A landscape with many valleys, sampled at points; each row gives a point and its height.
From any point a ball takes the steepest step (drop divided by distance) to one of its 2 nearest points. It stops when none of these is lower. Distance is the straight distance between rows; heights are no part of it.
K482: [166 164 132  86 123 147 159 104 101 143 118 176 119 109 130 114 128 182
 152 161 100 117 187 123  91]  h=770
K297: [181 182 142 122 135 110 161 173 101 147 111 185 114  87 157 106 123 145
 108 136 133 101 141 128  50]  h=290
K204: [137 131 129 134 112  89 150 195 133 132 126 171 111  96 120 131 140 104
  73 132 134 144  84 112  39]  h=220
K443: [ 89 101 105 131  89 171 186 102 180 147 120 151  95 151  46 156 127  92
 141  96  83 153 114  67 158]  h=419
K576: [157 133 122 159 106 107 173 191 145 152 102 155  89 129 117 114 112  68
  71  70  83 177  84 104  89]  h=177
K642: [107  89 124 109 124 156  97  95 142  80 140 143 138 143 178 129 132 127
  82 173 167 180 107 145 106]  h=331
K837: [103 158 145 142 131 115  99 148 120 106 118  97 138 180 165  78  90  88
  97  87 155 132  96 165 126]  h=253
K69: [ 81  85 125 152 127 118 105  53 114  93 160  92 175  99 127 167 162 162
 138 147 147 158 160 144 213]  h=460
K391: [135 135 139 170 167  94 138 198 164 173 124 112 104 120  87 143  97 111
 151  54 118  65  99 114 126]  h=417
K705: [126 121 114 167 124 129 147 171 164 144 110 125  87 150  97 136  95  61
 120  44  78 149  89  75 165]  h=144
K424: [142 141 138 124 125 112 159 160 124 119  99 161 114 131 134 107 128  98
  89 114 108 134  95 116  78]  h=48
K12: [129 122 151 106 130 185 124  79 132  88 106 155 118 212 192  92  81 100
  85 112 115 144 107 117  77]  h=22
K935: [111 141 150 134 134 133  92 151 133 127 132  85 134 172 144 117 119 101
 142 100 135  87  77 139 124]  h=403
K578: [184 172 119 121 144 103 125 157 101 161 131 140 121  83 136 115 128 184
 156 150 130  90 146 143  86]  h=630
K891: [172 144 142  86 164 149 102 122 105 144 146 111 135 134 149 139 132 161
 146 172 130  72 121 134 108]  h=701
K939: [160 142 134 116 116 132 176 140 137 125 116 162 107 150 135 107 114  96
 107 107  84 129 117 103  88]  h=138
K447: [122 143 138 135 105 150 135 123 131 103 105 132 121 184 147  88  76  88
 105  92 114 171 114 148 120]  h=139
K716: [106 102 151  93 114 191 105  69 139 117 156 100 141 186 123 137 120 133
 140 142 105 128 105 106 125]  h=543
K880: [ 77 102 117 161 125  70 117 142 114 120 139 102 160  80 112 160 191 143
 147 119 135 159 141 147 196]  h=686
K626: [119  85 120  99 112 122 121 137 130 106 153 114 151 120 137 159 162 119
  94 177 130 136  80 141 111]  h=311
K135: [ 73  98 143 141 146 133  57  88 105  96 173  65 160 152 127 165 134 119
 154 128 143  99 116 133 204]  h=324
K530: [167 175 138 118 120 132 170 134 111 133  88 176 106 123 151  90  85 128
 122 112  93 146 163 141 100]  h=801
K64: [153 132 139 111 154 151  79  74 105 126 152  96 149 117 159 146 120 164
 142 177 150 111 159 157 148]  h=517
K552: [129 141 125 127 143 168 181 128 156 165  94 140  80 130  86 122 118 121
 157  83  83  80 141  66 140]  h=367
K387: [158 145 141  94 109 159 164 104 125 129 113 153 107 161 125 110 113 132
 151 135  77 125 144 101 104]  h=40
K823: [164 151 134 154 170 136 155 185 154 157  97 107  74 154 149  98  83 112
 150  53 105  40 121  77 129]  h=461
K403: [152 124 145 100 131 129 138 154 115 138 152 139 117 124 118 156 146 132
 110 139 101  93  84  96  67]  h=233
K923: [ 88 119 138  92 141 189 108  80 147 142 152  86 126 168 112 158 134 133
 182 128 120  65 107  79 159]  h=476
K239: [147 154 111 126 123 131 109 103 114  99 109 163 140 106 170 105 126 171
  98 171 162 186 182 167 107]  h=362
K219: [ 81 141 130 160 148 107  93 136 125 135 149  98 145 129 109 152 136 123
 182 106 154  65 134 126 187]  h=368
K34: [164 127 119 114 165  97 107 167 104 122 143 122 149  62 178 131 146 159
 115 180 196 111 145 181 131]  h=154
K215: [104 134 133 169 132  84  90 150 110 117 135  95 151 123 130 122 147 121
 150 113 150 119 130 169 160]  h=321
K751: [148 164 129 115 146 135 126 107 117 182 142 131 119  89 111 129 146 182
 197 169 131  77 173 130 148]  h=547
K379: [148 171 126 180 142  74 115 194 112 162 109 118 135 101 122  96 107 129
 151  89 159 110 147 177 129]  h=208
K846: [119  64 130 123 126 130  96  68 122  69 148 116 180 115 156 150 146 172
  85 162 170 203 162 156 162]  h=432
K811: [ 86  94 121 137 125 108  98 105 122 106 155  83 161 114 117 165 170 147
 147 138 131 139 147 143 193]  h=447
K263: [171 160 125 140 123 104 188 173 125 154  98 162  89 114 122 117 102 103
  99  90  77 136 120 107  98]  h=283
K513: [137 136 140 106 123 139 110 127 116 115 128 106 127 164 142 107 123 127
 142 127 126  96 103 136  92]  h=247
K440: [ 81  75 114 144  83 113 107 116 151  85 127 121 157 159 120 129 153 109
  95 124 142 203 122 148 135]  h=245
K178: [111 105 124 145 149  83  83 139 105 101 138  91 171 101 174 150 147 131
 104 148 174 126 134 176 158]  h=160
K689: [144 175 132 160 144  94 122 173 118 141 104 108 126 122 132  89  99 108
 138  72 137 110 135 172 135]  h=172
K221: [140 109 123 104 118 123 123 150 129 122 144 130 135 116 121 152 156 116
 111 161 125 116  82 119  88]  h=282
K175: [166 139 141 110 127 109 153 173 122 140 138 161 117 126 123 143 150 121
  93 128 101  82  92  90  38]  h=179
K70: [ 91 114 132 106 130 169 131 113 155 150 146 102 119 146  85 160 147 122
 185 125 127  61  95  63 161]  h=496
K454: [111 115 123 148 107 110 103 118 123 105 115 124 155 127 143 122 138 145
 124 133 144 192 164 165 139]  h=371
K964: [172 177 135 101 123 132 168 123 105 149 108 175 118 104 148  94 105 150
 140 134 102 110 169 125  81]  h=789
K125: [108 135 109 146 137 107 132 126 131 166 139 131 137  74  82 162 167 147
 174 137 130 100 154 121 161]  h=695
K874: [ 90 136 106 177 123 128 166 155 169 145 104 125 109 144  56 147  96  75
 147  58 127 131 119 101 211]  h=118
K457: [115 144 136 134 135 153 141 125 154 139 112 101 103 159  96 119 113 111
 160  82 106  97 121 101 154]  h=351
K701: [148 120 145 124 118 103 169 177 131 151 141 165  98 123 121 144 148 104
  60 103 103 104  75  89  44]  h=115
K156: [154 133 146  91 156 166  71  78 105 113 141 104 140 144 166 124 105 150
 124 186 148 119 144 144 112]  h=535
K127: [ 96 126 145 132 120 129  77 138 123 108 141  70 157 181 150 132 128  89
 118 106 144 105  71 154 138]  h=415
K943: [137 155 107 158 139 124 181 149 155 182 112 157  95  89  44 132 117 126
 148  83 112 122 158 101 163]  h=640
K155: [148 164 122 174 134  55 135 205 114 150 103 141 131  84 131  95 118 113
 116  92 151 140 133 168 116]  h=241
K72: [104 142 133 173 141 103 102 155 134 140 127 101 141 122 108 130 137 106
 181  96 141  96 130 147 174]  h=346
K81: [143 143 115 131 129 121 174 134 136 182 120 167  98  78  55 133 152 138
 149 115  86 120 154  87 113]  h=687
K947: [111 155 137 167 135 115 113 183 123 116 115 106 137 162 173  79  96  80
  88  97 167 135  62 157 108]  h=240
K463: [111  73 112  80 109 135 116 105 134  90 158 125 149 121 135 164 156 132
  91 195 130 176  97 142 113]  h=343
K910: [147 132 102 111  95 124 155 114 122 120 109 173 130 101 118 120 148 173
 138 172 118 179 179 137 101]  h=498
K829: [104  96 135 122 122 165  71  87 127  75 137 116 154 177 172 128 119 100
  83 159 162 181 105 146 111]  h=307
K696: [140 127 110 146 111  71 138 194 128 135 122 156 129  88 120 122 158 120
  92 137 147 162 111 133  73]  h=255
K532: [121 159  82 177 127 142 167 149 175 157  94 138  91 124  67 143  85  81
 149  56 119 138 122  86 223]  h=157
K217: [ 60 106  92 174 110  81 151 121 146 137 110 133 143  77  70 177 192 134
 157 109 134 172 162 121 206]  h=696
K119: [145 145 120 134 136 129 165 143 144 160 118 148  89 114  65 124 122 126
 151  95  95 122 150  90 121]  h=663
K290: [107 154 116 180 132  95 121 112 110 125 110 117 152  93 127 107 145 156
 163 105 157 158 210 172 182]  h=593
K189: [167 179 142 114 119 157 175 122 119 125  84 184  99 150 184  77  71 113
 109 106 100 150 147 125 111]  h=808
K433: [147 143 157 172 162  91 122 193 137 165 123 105 119 142 124 118  98 123
 144  57 141  56  88 121 107]  h=434
K101: [ 93 124 100 143 122 135 165 116 168 166 127 153 110 110  28 161 154 120
 157 118 110 109 134  65 156]  h=561
K19: [ 99 139 143 169 149 106 115 180 150 128 117  93 118 162 122  97  81  57
 146  31 128  93  82 127 168]  h=298
K493: [124 158  85 152 124 145 192 112 157 195  95 168  91 101  46 129 101 122
 163 102 105 134 161  77 175]  h=618
K137: [ 75 156 123 193 125  91 110 115 113 131 110 119 140 101 108 111 135 129
 165  83 147 153 192 169 209]  h=607
K721: [128 147 123 178 123  71 127 200 123 125 113 126 139 118 140 100 121 102
 104  94 158 139 108 166 110]  h=260
K853: [152 111 140 108 175 105 103 128  98 120 154  92 161  81 175 150 139 162
 110 185 181  99 145 189 150]  h=105
K990: [125 158 127 150 127 130 149 133 143 161 116 128 107 117  93 112 130 121
 168 106 117 134 167 130 162]  h=647
K942: [132  80 133 110 146 143 122  52 108 115 150  89 166  78 145 156 146 188
 123 189 142 153 176 152 183]  h=484
K300: [104 121 146 130 147 136  51  76 105 106 156  70 165 152 148 132 119 120
 141 139 152 108 139 152 184]  h=309
K791: [131 177  97 180 134 137 147 155 159 157  90 133  94 118  88 113  78  91
 159  61 108 147 139 107 207]  h=203
K980: [157 149 138 176 168  89 144 202 150 181 110 142  88 110  99 121  95 101
 126  43 114  95 109 117 120]  h=391
K284: [142 125 132 136 107  96 179 186 128 145 128 168 103 115 104 132 133  98
  66 101 100 137 103 102  57]  h=176
K68: [108 147 138 172 144  90 108 186 120 129 120  93 135 151 129 101  99  83
 144  58 136 107 104 157 158]  h=275
K243: [107  88 137  85 108 170 109  83 138 103 161 110 136 183 140 168 141 121
 126 155  99 135  78 113 110]  h=559
K503: [120 136 136 144 132 134 121 141 143 133 123  92 114 168 120 107 100 101
 143  74 117 104 102 127 143]  h=383
K439: [168 143 128 146 165 102 115 163 114 169 148 114 140  82 104 135 138 168
 189 134 144  63 139 138 126]  h=657
K472: [154  96 126 117 162 100 108 162 123 126 175 114 147  78 152 151 143 142
 111 188 169  96 109 166 114]  h=212
K197: [ 90  76 134  79  87 203 152  50 150 128 136 135 109 189  81 149 143 139
 171 135  85 139 109  64 138]  h=490
K84: [106 109 125 137 120 112  93  92 121  70 125 123 162 130 166 129 130 146
  95 149 169 189 158 171 142]  h=398
K886: [134 128 108 141  92 109 155 132 136 112  99 177 118 130 131  95 107 124
  96 122 114 219 149 160 118]  h=167
K367: [131 169 139 137 145 131  77 103  99 138 134  92 150 113 148 112 119 152
 150 134 152 101 168 165 156]  h=252
K224: [126 153 113 143 123 124 139 128 141 167 121 148 117  92  68 128 142 153
 180 124 122 105 163 118 151]  h=673
K729: [138 135 132 152 124 136 158 158 163 134 104 109  89 159 106 119 101  84
 124  54  89 128 102  81 142]  h=209
K88: [107 103 153  85 145 174  98  73 124 141 186  75 145 138 128 169 128 135
 158 166 121  74 118 117 163]  h=356
K834: [ 51  98  98 176 110  78 126 121 119 107 120 123 153  92  95 160 186 133
 140 101 133 181 153 147 199]  h=691
K120: [142  78 137  59 160 136 139 100 128 108 155 127 131  89 162 150 146 145
  87 233 161 126 130 152 112]  h=299
K855: [115 137 139 110 143 170 159 127 156 156 108 118  89 152  97 131 134 133
 166  98 101  68 128  55 133]  h=424
K771: [141 168 131 119 145 125  88 144 107 127 122 113 143 126 176  95 110 129
 123 135 169  99 121 163 109]  h=175
K149: [142 146 134 127 146 136 169 157 150 149 103 124  82 147 106 113 107 112
 148  77  90 102 123  90 139]  h=289
K665: [121  84 130 132 142 129  77  83 129  65 130 125 169 106 182 130 133 163
  76 165 184 193 151 169 156]  h=418
K8: [174 157 141 128 164 133 162 162 140 166 105 134  84 138 149 100  95 128
 152  74  91  40 138  71 113]  h=481
K765: [137 109 146  85 150 165 121  88 135 154 172  96 134 125 107 174 137 140
 184 174 119  48 110 104 151]  h=382
K800: [129 113 110 136 118  93 118 153 122 134 145 115 144  93 104 153 174 135
 132 151 125 118 110 128 122]  h=414
K919: [130 130 100 139 106  97 123 122 135  98 103 151 153  90 147 120 155 184
  94 160 156 216 180 158 139]  h=385
K679: [ 84 144 150 172 123 104  87 164 113 100 121  84 148 162 156  95 105  78
 104  76 156 133  96 180 156]  h=266
K390: [126 102 139 120 171  92  89 117 100  94 149  82 177  86 183 152 150 155
  97 163 194 116 134 186 171]  h=135
K336: [143  86 140  75 155 135 121 118 119 124 154 107 136  95 161 159 143 127
 101 214 153 103 106 152 111]  h=267
K473: [188 149 128 167 159 107 154 190 146 169 104 138  76 122 129 109  82 101
 113  49 108  98  99 100 117]  h=369
K174: [ 81 100 112 159 113  72  89 165 109  76 130  99 174 119 167 134 150 104
  89 126 173 174 112 173 158]  h=200
K357: [168 155 148 108 135 109 168 169 109 146 125 192 111  99 140 130 137 132
 101 136 114 106 120  95  40]  h=244
K416: [129 110 110 120 125  87 124 135 130  89 124 133 148  75 152 140 171 173
  80 166 163 198 144 165 154]  h=357
K778: [ 75 108 141 119 122 184 100  65 139 128 159  95 145 170 104 154 124 125
 179 120 127 101 114  95 168]  h=462
K240: [154 178 148 140 157 124 131 169 103 131 114 140 125 131 177  86 108 127
 110 122 161  78  96 142  73]  h=237
K212: [137 134 129 106 138 159  91  74 114  95 140 127 140 148 167 122 101 149
 112 168 152 150 135 145  98]  h=551
K441: [138 126 116 114  98 137 182 110 126 154 111 182  98 112  71 119 140 137
 149 133  89 180 185 110 114]  h=272
K285: [ 83 134 156 139 114 133  83 117 131  96 126  79 147 199 130 107 104  88
 116  87 128 126  96 149 152]  h=425
K767: [158 141 131  90 121 152 129  98 113 131 139 138 128 140 126 132 130 155
 150 173  94 111 141 117 104]  h=619
K294: [121 119 108 130 118  87 127 173 134 117 123 153 136  82 139 119 167 137
  80 154 144 180 125 145 101]  h=281
K731: [109 109 103 143 113 158 188 131 183 151 105 152  75 142  58 154 112  93
 130  78  63 157 116  46 146]  h=370
K917: [121 150 125 188 140  59 112 202 107 137 120 112 147 102 134 108 133 122
 138  94 172 104 124 187 146]  h=236
K768: [126  92 121  88 143 141 104 100 132  96 145 167 132 108 181 126 134 142
  80 205 163 183 125 141 101]  h=374
K196: [142 172 132 141 145 106 105 156 105 138 123 106 136 126 145  95 107 131
 139 104 152 102 135 175 127]  h=130
K896: [167 144 141  70 134 170 172 115 133 154 112 134  96 150 141 128 136 154
 167 130  77  31 154  54 101]  h=545
K277: [169 173 128 121 144 126 129 135  98 170 124 142 116  94 126 112 137 185
 186 154 143  85 184 137 118]  h=597
K225: [ 72 100 123 142  88 125 126 147 152  94 125 123 138 177 134 115 122  67
  82 127 125 182  64 138  96]  h=295
K694: [105 130  97 165 137  97 144 133 133 183 129 143 126  58  46 177 178 141
 168 127 149 106 164 113 173]  h=709
K558: [157 131 124 131 160  99 112 147 115 148 159 101 146  77 130 148 140 165
 174 162 154  74 145 161 141]  h=667
K398: [ 97 113 133 123 128 150  80 123 128  92 150 128 156 162 184 126 124  88
  80 159 164 162  68 149  92]  h=287
K563: [177 154 133  75 150 152 122 101 103 158 153 113 126 105 135 142 128 178
 177 176 114  72 146 118 116]  h=688
K537: [157 146 122 118 125 159 111  58  91 121 123 146 145 127 153  98 110 196
 152 162 145 150 212 144 115]  h=486
K790: [ 79 115 120 153 145  81  70 148  96  84 138  85 177 124 175 143 151 112
  99 126 176 144 109 182 176]  h=182
K882: [ 89 100 146 113 144 148  85 152 134 100 155 118 145 148 179 138 134  83
  77 159 165 144  34 141  81]  h=269
K492: [178 155 150 102 154 156 179 135 138 165 107 133  83 151 138 116 114 139
 167  98  92  34 151  70 114]  h=510
K639: [ 87  74 129 105  76 187 130  67 155 105 139 128 128 196  95 158 151 129
 146 143  91 148 106  88 141]  h=515
K438: [ 87 111  93 167 125  83 145 127 140 154 125 152 128  64  54 174 189 140
 160 123 141 143 155 104 189]  h=704
K87: [ 55 123 144 143 120 158 111 108 152 109 130  80 134 192 107 120  95  86
 157  63 131 104 117 116 195]  h=439
K971: [142 122 140  95 108 143 166 130 143 128 116 132 103 170 122 114 124 101
 114 103  73 110 106  77  93]  h=234
K519: [121 112 143 100 149 160 110 149 131 115 151 127 132 152 177 142 137  86
  81 166 141 105  33 115  70]  h=246
K787: [147 148 105 178 142 123 159 171 159 170 102 147  71 112  68 126 100  91
 144  56 102 144 133 105 177]  h=258
K516: [165 184 148 124 156 110 150 175  97 141 108 166 106 107 174  86 110 128
 111 119 138 105 117 145  67]  h=264
K29: [118 144 135 151 148 120  59  86  95 110 136  77 173 131 160 121 118 149
 147 129 169 115 166 158 164]  h=286
K722: [144 163 125 130 128 140 113  81 108 141 117 116 133 112 128 104 118 187
 164 152 133 140 209 154 143]  h=536
K948: [142 140  99 113  83 128 173  97 118 145  99 185 112 112  96 108 129 164
 140 157 103 187 206 139 117]  h=423
K508: [114  97 101 126 103  99 114 128 134  82 121 142 152 116 154 132 163 152
  80 167 161 212 132 169 137]  h=332
K565: [131 125 131 148 157  90  89 142 103 131 162  84 160  80 133 157 152 149
 162 140 161  78 146 161 176]  h=674
K501: [ 75  94 112 155  96  93  99 145 137  83 117 113 162 150 151 127 149  96
  85 115 157 189 101 165 145]  h=218
K820: [132  48 127 118 120 175  98  18 117  88 159 104 167 137 130 157 138 170
 121 181 152 167 173 138 163]  h=426
K5: [137 114 114 132 110 128 111  82 117  99 120 133 165  99 156 126 146 189
 105 160 167 207 197 154 155]  h=420
K561: [161 119 114 150  94 122 176 164 146 146 104 168  87 128 100 136 110  77
  87  77  58 190 109  89 111]  h=242
K382: [162 136 115  98 112 138 171 129 117 170 123 168 103  92  72 142 153 160
 154 153  88 124 156  87 104]  h=715
K41: [118 120 133 104 100 160 144 117 139 102 116 147 126 175 141 128 135 105
  93 136 107 155  93 115  77]  h=601
K550: [136 133 121 143 131  94 119 180 122 130 143 114 144 126 140 126 143 115
 113 126 148 106  77 146  85]  h=278
K369: [160 155 126 122 140 143  87  80 105 112 120 124 146 108 171 113 110 182
 129 172 164 143 198 168 129]  h=440
K282: [140 147 141 139 152 112 102 179 111 127 139 125 142 131 169 115 118 125
 116 127 170  88  75 159  79]  h=259
K455: [133 109 125 100  88 180 144  60 119 132 131 168 108 161 103 125 126 168
 163 147  92 155 169 106 118]  h=372
K987: [125 177 139 149 146 102  83 141 110 141 122  88 135 123 129 108 118 143
 173 114 159  92 151 169 158]  h=194
K133: [149 118 146  95 138 147 132 141 122 115 143 136 123 137 166 149 138 102
  96 164 124  80  57 105  61]  h=217
K154: [149 138 117 126  88 118 171 134 133 141  93 176  93 121  96 118 122 127
 119 118  81 182 170 119 109]  h=34
K517: [124 125 135 119 111 127 151 158 148 129 114 128 105 161 120 116 122  96
 100  98  96 107  77  93  92]  h=293
K386: [ 94  97 147 108 148 155  75  81 117 112 185  75 157 142 123 159 133 121
 154 152 139  92  93 125 180]  h=337
K144: [148 102 121  69 128 134 143 131 124 106 148 173 129  88 164 147 143 142
  85 211 143 150 122 130  82]  h=384
K422: [106 132 121 145 113 107  88 125 121 111 122  96 157 122 137 125 140 132
 132 115 144 149 155 163 160]  h=344
K303: [134 122 131 104 106 164 109  85 123 101 126 140 132 175 145 110 107 143
 118 146 134 160 146 144  89]  h=569
K752: [134 150 153 106 139 180 127  91 125 107 111 130 117 205 201  82 101 108
  97 120 131 112 123 115  78]  h=81
K113: [137 148 147 111 122 152 142 120 122 131 112 119 102 160 137 110 117 138
 145 118  91  98 124 107 102]  h=211
K842: [ 94 114 113 162 150  75 104 149 103 124 149 105 151  74 124 158 171 154
 161 120 153 110 145 151 195]  h=680
K808: [151 153 156  90 143 175 135 107 117 129 105 135 127 181 186 102 109 121
 112 133 111  83 124 107  82]  h=126
K185: [133  76 130 129 121 154  96  54 118  78 150 117 170 141 148 152 133 164
 117 165 165 178 168 150 159]  h=441
K9: [166  96 139  82 171 117 126 148 117 124 163 128 140  75 165 144 134 144
  97 214 179  99 105 164 103]  h=239
K302: [146 107 127  77 121 128 148 146 119 119 151 176 130 105 144 154 155 128
  85 189 114 135  92 108  65]  h=422
K61: [148 140 149  72 139 176 150 109 137 153 137 127  90 143 107 148 151 155
 173 136  94  60 134  57 104]  h=530
K991: [153 143 116  99 126 135 122  89 107 145 139 125 133 118 123 137 136 171
 159 162 123 119 157 131 128]  h=591
K353: [146 131 112 127  93 137 143 101 122  91 107 176 111 141 146  94  96 134
  96 126 132 208 170 166 107]  h=243
K288: [ 94 120 117 170 122 122 153 162 169 130 110 108 109 148  67 140 101  51
 136  47  98 132  95 101 192]  h=74
K522: [113  93 129  78 112 161 133 118 141  95 144 169 132 143 158 149 143 112
  76 192 115 157  64 106  69]  h=589
K56: [110 109 116 149 113  88 107 174 139 130 151 102 148 121  92 146 167 107
 129 127 115 130 101 134 125]  h=395
K703: [133 129 134  89 111 152 137  95 119 103 124 164 134 162 152 115 118 138
 108 155 121 139 118 126  82]  h=585
K166: [135 110 134  91 149 144 132  93 137 157 174 110 132  95  90 173 163 157
 183 179 119  74 125 101 149]  h=416
K66: [173 157 133 117 115 120 191 158 130 139 103 192  98 107 142 112 107  93
  88 119  85 138 121  98  68]  h=224
K557: [144 102 129 111 144 137 105  73 102 125 159  97 157  96 146 149 136 175
 140 189 145 129 181 157 157]  h=499
K374: [116  46 121  83 104 156 122  67 142  87 160 126 152 142 148 165 144 149
  99 192 133 180 115 139 129]  h=377
K45: [148 158 121 136 137 106  96 110 107 109 112 125 151  98 158 107 127 179
 123 157 174 159 196 177 119]  h=404
K244: [130 132 152 128 118 179 127  88 129  98 109 124 120 201 173  80  74 116
 100  99 123 158 116 140 108]  h=87
K851: [138 145 116 111 118 131 132 109 121  98 105 180 125 125 162  88 112 153
 106 159 143 199 171 161  87]  h=312
K54: [182 164 126 142 140 127 172 177 132 147  97 145  82 122 143  97  84 101
 120  76  87 112 121  94 134]  h=333
K27: [109 111 105 135 103  84 129 151 139  92 112 155 137 109 150 118 157 122
  71 162 151 207 125 158 105]  h=305
K122: [159 147 143 157 179 113 135 202 143 165 105 100  99 147 131 107  88 110
 149  42 121  45 108 100 120]  h=446
K858: [ 58 105 156 148 115 148  91 107 144  90 141  88 141 207 118 108  92  83
 127  66 123 142 110 135 174]  h=431
K872: [149 149 152  86 147 159 127 121 115 121 123 152 118 155 185 119 134 119
  90 155 123  88  88 100  69]  h=174
K559: [161 144 143  76 121 182 132  62 109 130 151 143 131 146 141 151 131 175
 149 180 103 116 157 108 101]  h=642
K754: [130 131 108 118 104 137 133 104 120 131 132 142 130 121 117 136 147 176
 157 166 113 158 174 134 118]  h=549
K406: [107 153 131 189 139  59 103 184 118 117 119 102 151 123 127 102 118  95
 143  62 162 111 116 178 165]  h=257
K905: [149 149 136 153 120 140 149 147 137 112 102 118 112 182 174  88  63  80
  98  69 105 162  81 135 127]  h=187
K734: [117 136 137  81 128 189 163  86 160 158 118 116 102 155 107 133 138 142
 173 127  96  73 135  54 134]  h=473
K526: [136 164 143 116 150 131 107 129 115 124 120 117 131 157 172 107 105 121
 107 124 148 102 101 145  96]  h=206
K449: [130 164 144 175 147  89 113 186 114 134 111 111 132 137 152  89 100  97
 110  97 169 117  99 160 103]  h=256
K677: [129  49 126 108 103 180 109  35 124  92 169 132 155 160 133 155 146 157
 111 182 135 182 153 134 137]  h=406
K750: [143  84 119  74 151 137 131 113 138 102 148 160 132  80 176 138 147 146
  80 228 170 160 132 141 114]  h=338
K106: [104  92 119 135 109  95 111 136 133 119 152  93 154 101 123 164 179 130
 126 149 141 131 125 147 157]  h=433
K907: [167 148 129  89 103 143 168 112 112 153 122 187 114  98 102 133 143 169
 146 178  84 129 183  98  89]  h=745
K344: [133 121 134 138 108 116 153 163 150 141 119 120 103 141  82 137 135  94
 118  90  84 123  93 101 103]  h=336
K124: [132 155 134 163 123 103 141 174 136 119 110 112 125 167 163  89  84  66
  89  76 138 156  71 143 119]  h=221
K789: [104  78 137 122 153 121 114  55  93 100 147  81 177  89 138 163 156 184
 134 153 151 153 173 146 215]  h=470
K418: [ 89 132 115 130 128 149 136 112 159 162 138 125 108 118  54 160 146 126
 179 127 129  77 124  74 153]  h=528
K356: [124  84 128  79 105 168 117 105 141  98 159 130 140 168 148 153 130 108
  93 169 104 137  69 117  83]  h=574
K529: [109  94 128  92  75 191 142  54 134 137 147 156 111 182  87 137 135 161
 162 139  93 155 141  90 130]  h=444
K33: [180 153 133 138 152 101 114 168 117 164 147 129 120  90 135 134 120 170
 158 136 145  61 128 137  94]  h=645
K786: [109 118 120 141 109 108 138 164 150 134 133 107 131 134  87 138 150  87
 128 103 111 139  84 116 121]  h=373
K766: [116 146 113 142 125 113 115 104 117 135 124 121 145  99 120 112 148 170
 162 139 138 149 187 154 162]  h=570
K680: [ 97 155 111 198 131  88 125 153 120 145  98 113 128 112  97 107 117 100
 164  76 142 143 179 172 215]  h=617
K375: [102 139  92 136 119 153 193 109 170 182 104 154  99 120  21 155 121 116
 160 111 114 113 146  60 171]  h=588
K247: [ 91  72 141 105  96 209 106  46 139 111 159 118 133 205  98 141 124 137
 152 126 105 136 118  87 145]  h=529
K968: [143 102 136  96 108 121 157 157 135 134 143 181 116 102 122 157 157 103
  74 163  98 132  79  87  46]  h=450
K735: [ 63 111 148 137 115 171 100  76 136 110 151  85 145 193 106 127 103 109
 160  92 130 119 122 104 180]  h=448
K283: [153 105 126 141 163  78 102 171 114 124 148 104 161  64 167 147 149 149
 113 165 184 107 117 185 131]  h=188
K372: [136 121 106 146  86 112 185 140 125 133  92 189 108 114  96 104 111 114
 104 128  81 209 164 147 113]  h=59
K123: [141 111 108 156 111 141 180 153 158 159 107 164  72 136  70 135 107  82
 111  64  49 165 114  62 131]  h=308
K158: [139 139 124  99 131 157 127  96 132 167 145 134 118  99  99 148 152 172
 195 169 117  83 143  95 143]  h=477
K471: [139 129 123 154 114 106 163 175 134 137 114 151 105 126 108 120 121  78
  86  98 103 158  93 124  90]  h=120
K932: [147 131 125 100  92 165 163  91 113 124 119 173 114 151 119 118 125 157
 140 141  93 155 171 114  98]  h=254
K306: [110 120 128 155 127  86  93 179 121 123 139  99 153 131 137 119 138 109
 131 109 163 118  99 159 122]  h=300
K547: [112 160 121 177 133 115 134 136 145 153 101 114 106 113  90  99 107 110
 169  76 129 127 165 145 189]  h=629
K299: [165 144 138  61 139 174 126  71 108 141 152 139 123 121 131 136 133 181
 168 199  99  76 164 107 114]  h=666
K242: [ 74  79 111 131  76 111 127 132 150  84 125 146 141 173 128 125 139  91
  79 126 129 211  88 145 110]  h=270

For each start below, name the point where the ball stops.
K703 | K424
K185 | K701
K439 | K196
K492 | K424
K522 | K853
K125 | K154
K846 | K240
K41 | K387
K642 | K12
K563 | K154

Call two points neighbours if one is among the 2 nearest of the other. Go from one point of each pair to the other, from neighbour to neighbour, staying as low as possible. Name the highest point that can't be avoided.
K288, K853 | K503
K387, K12 | K721
K288, K701 | K968
K853, K12 | K768
K240, K701 | K297
K387, K196 | K513
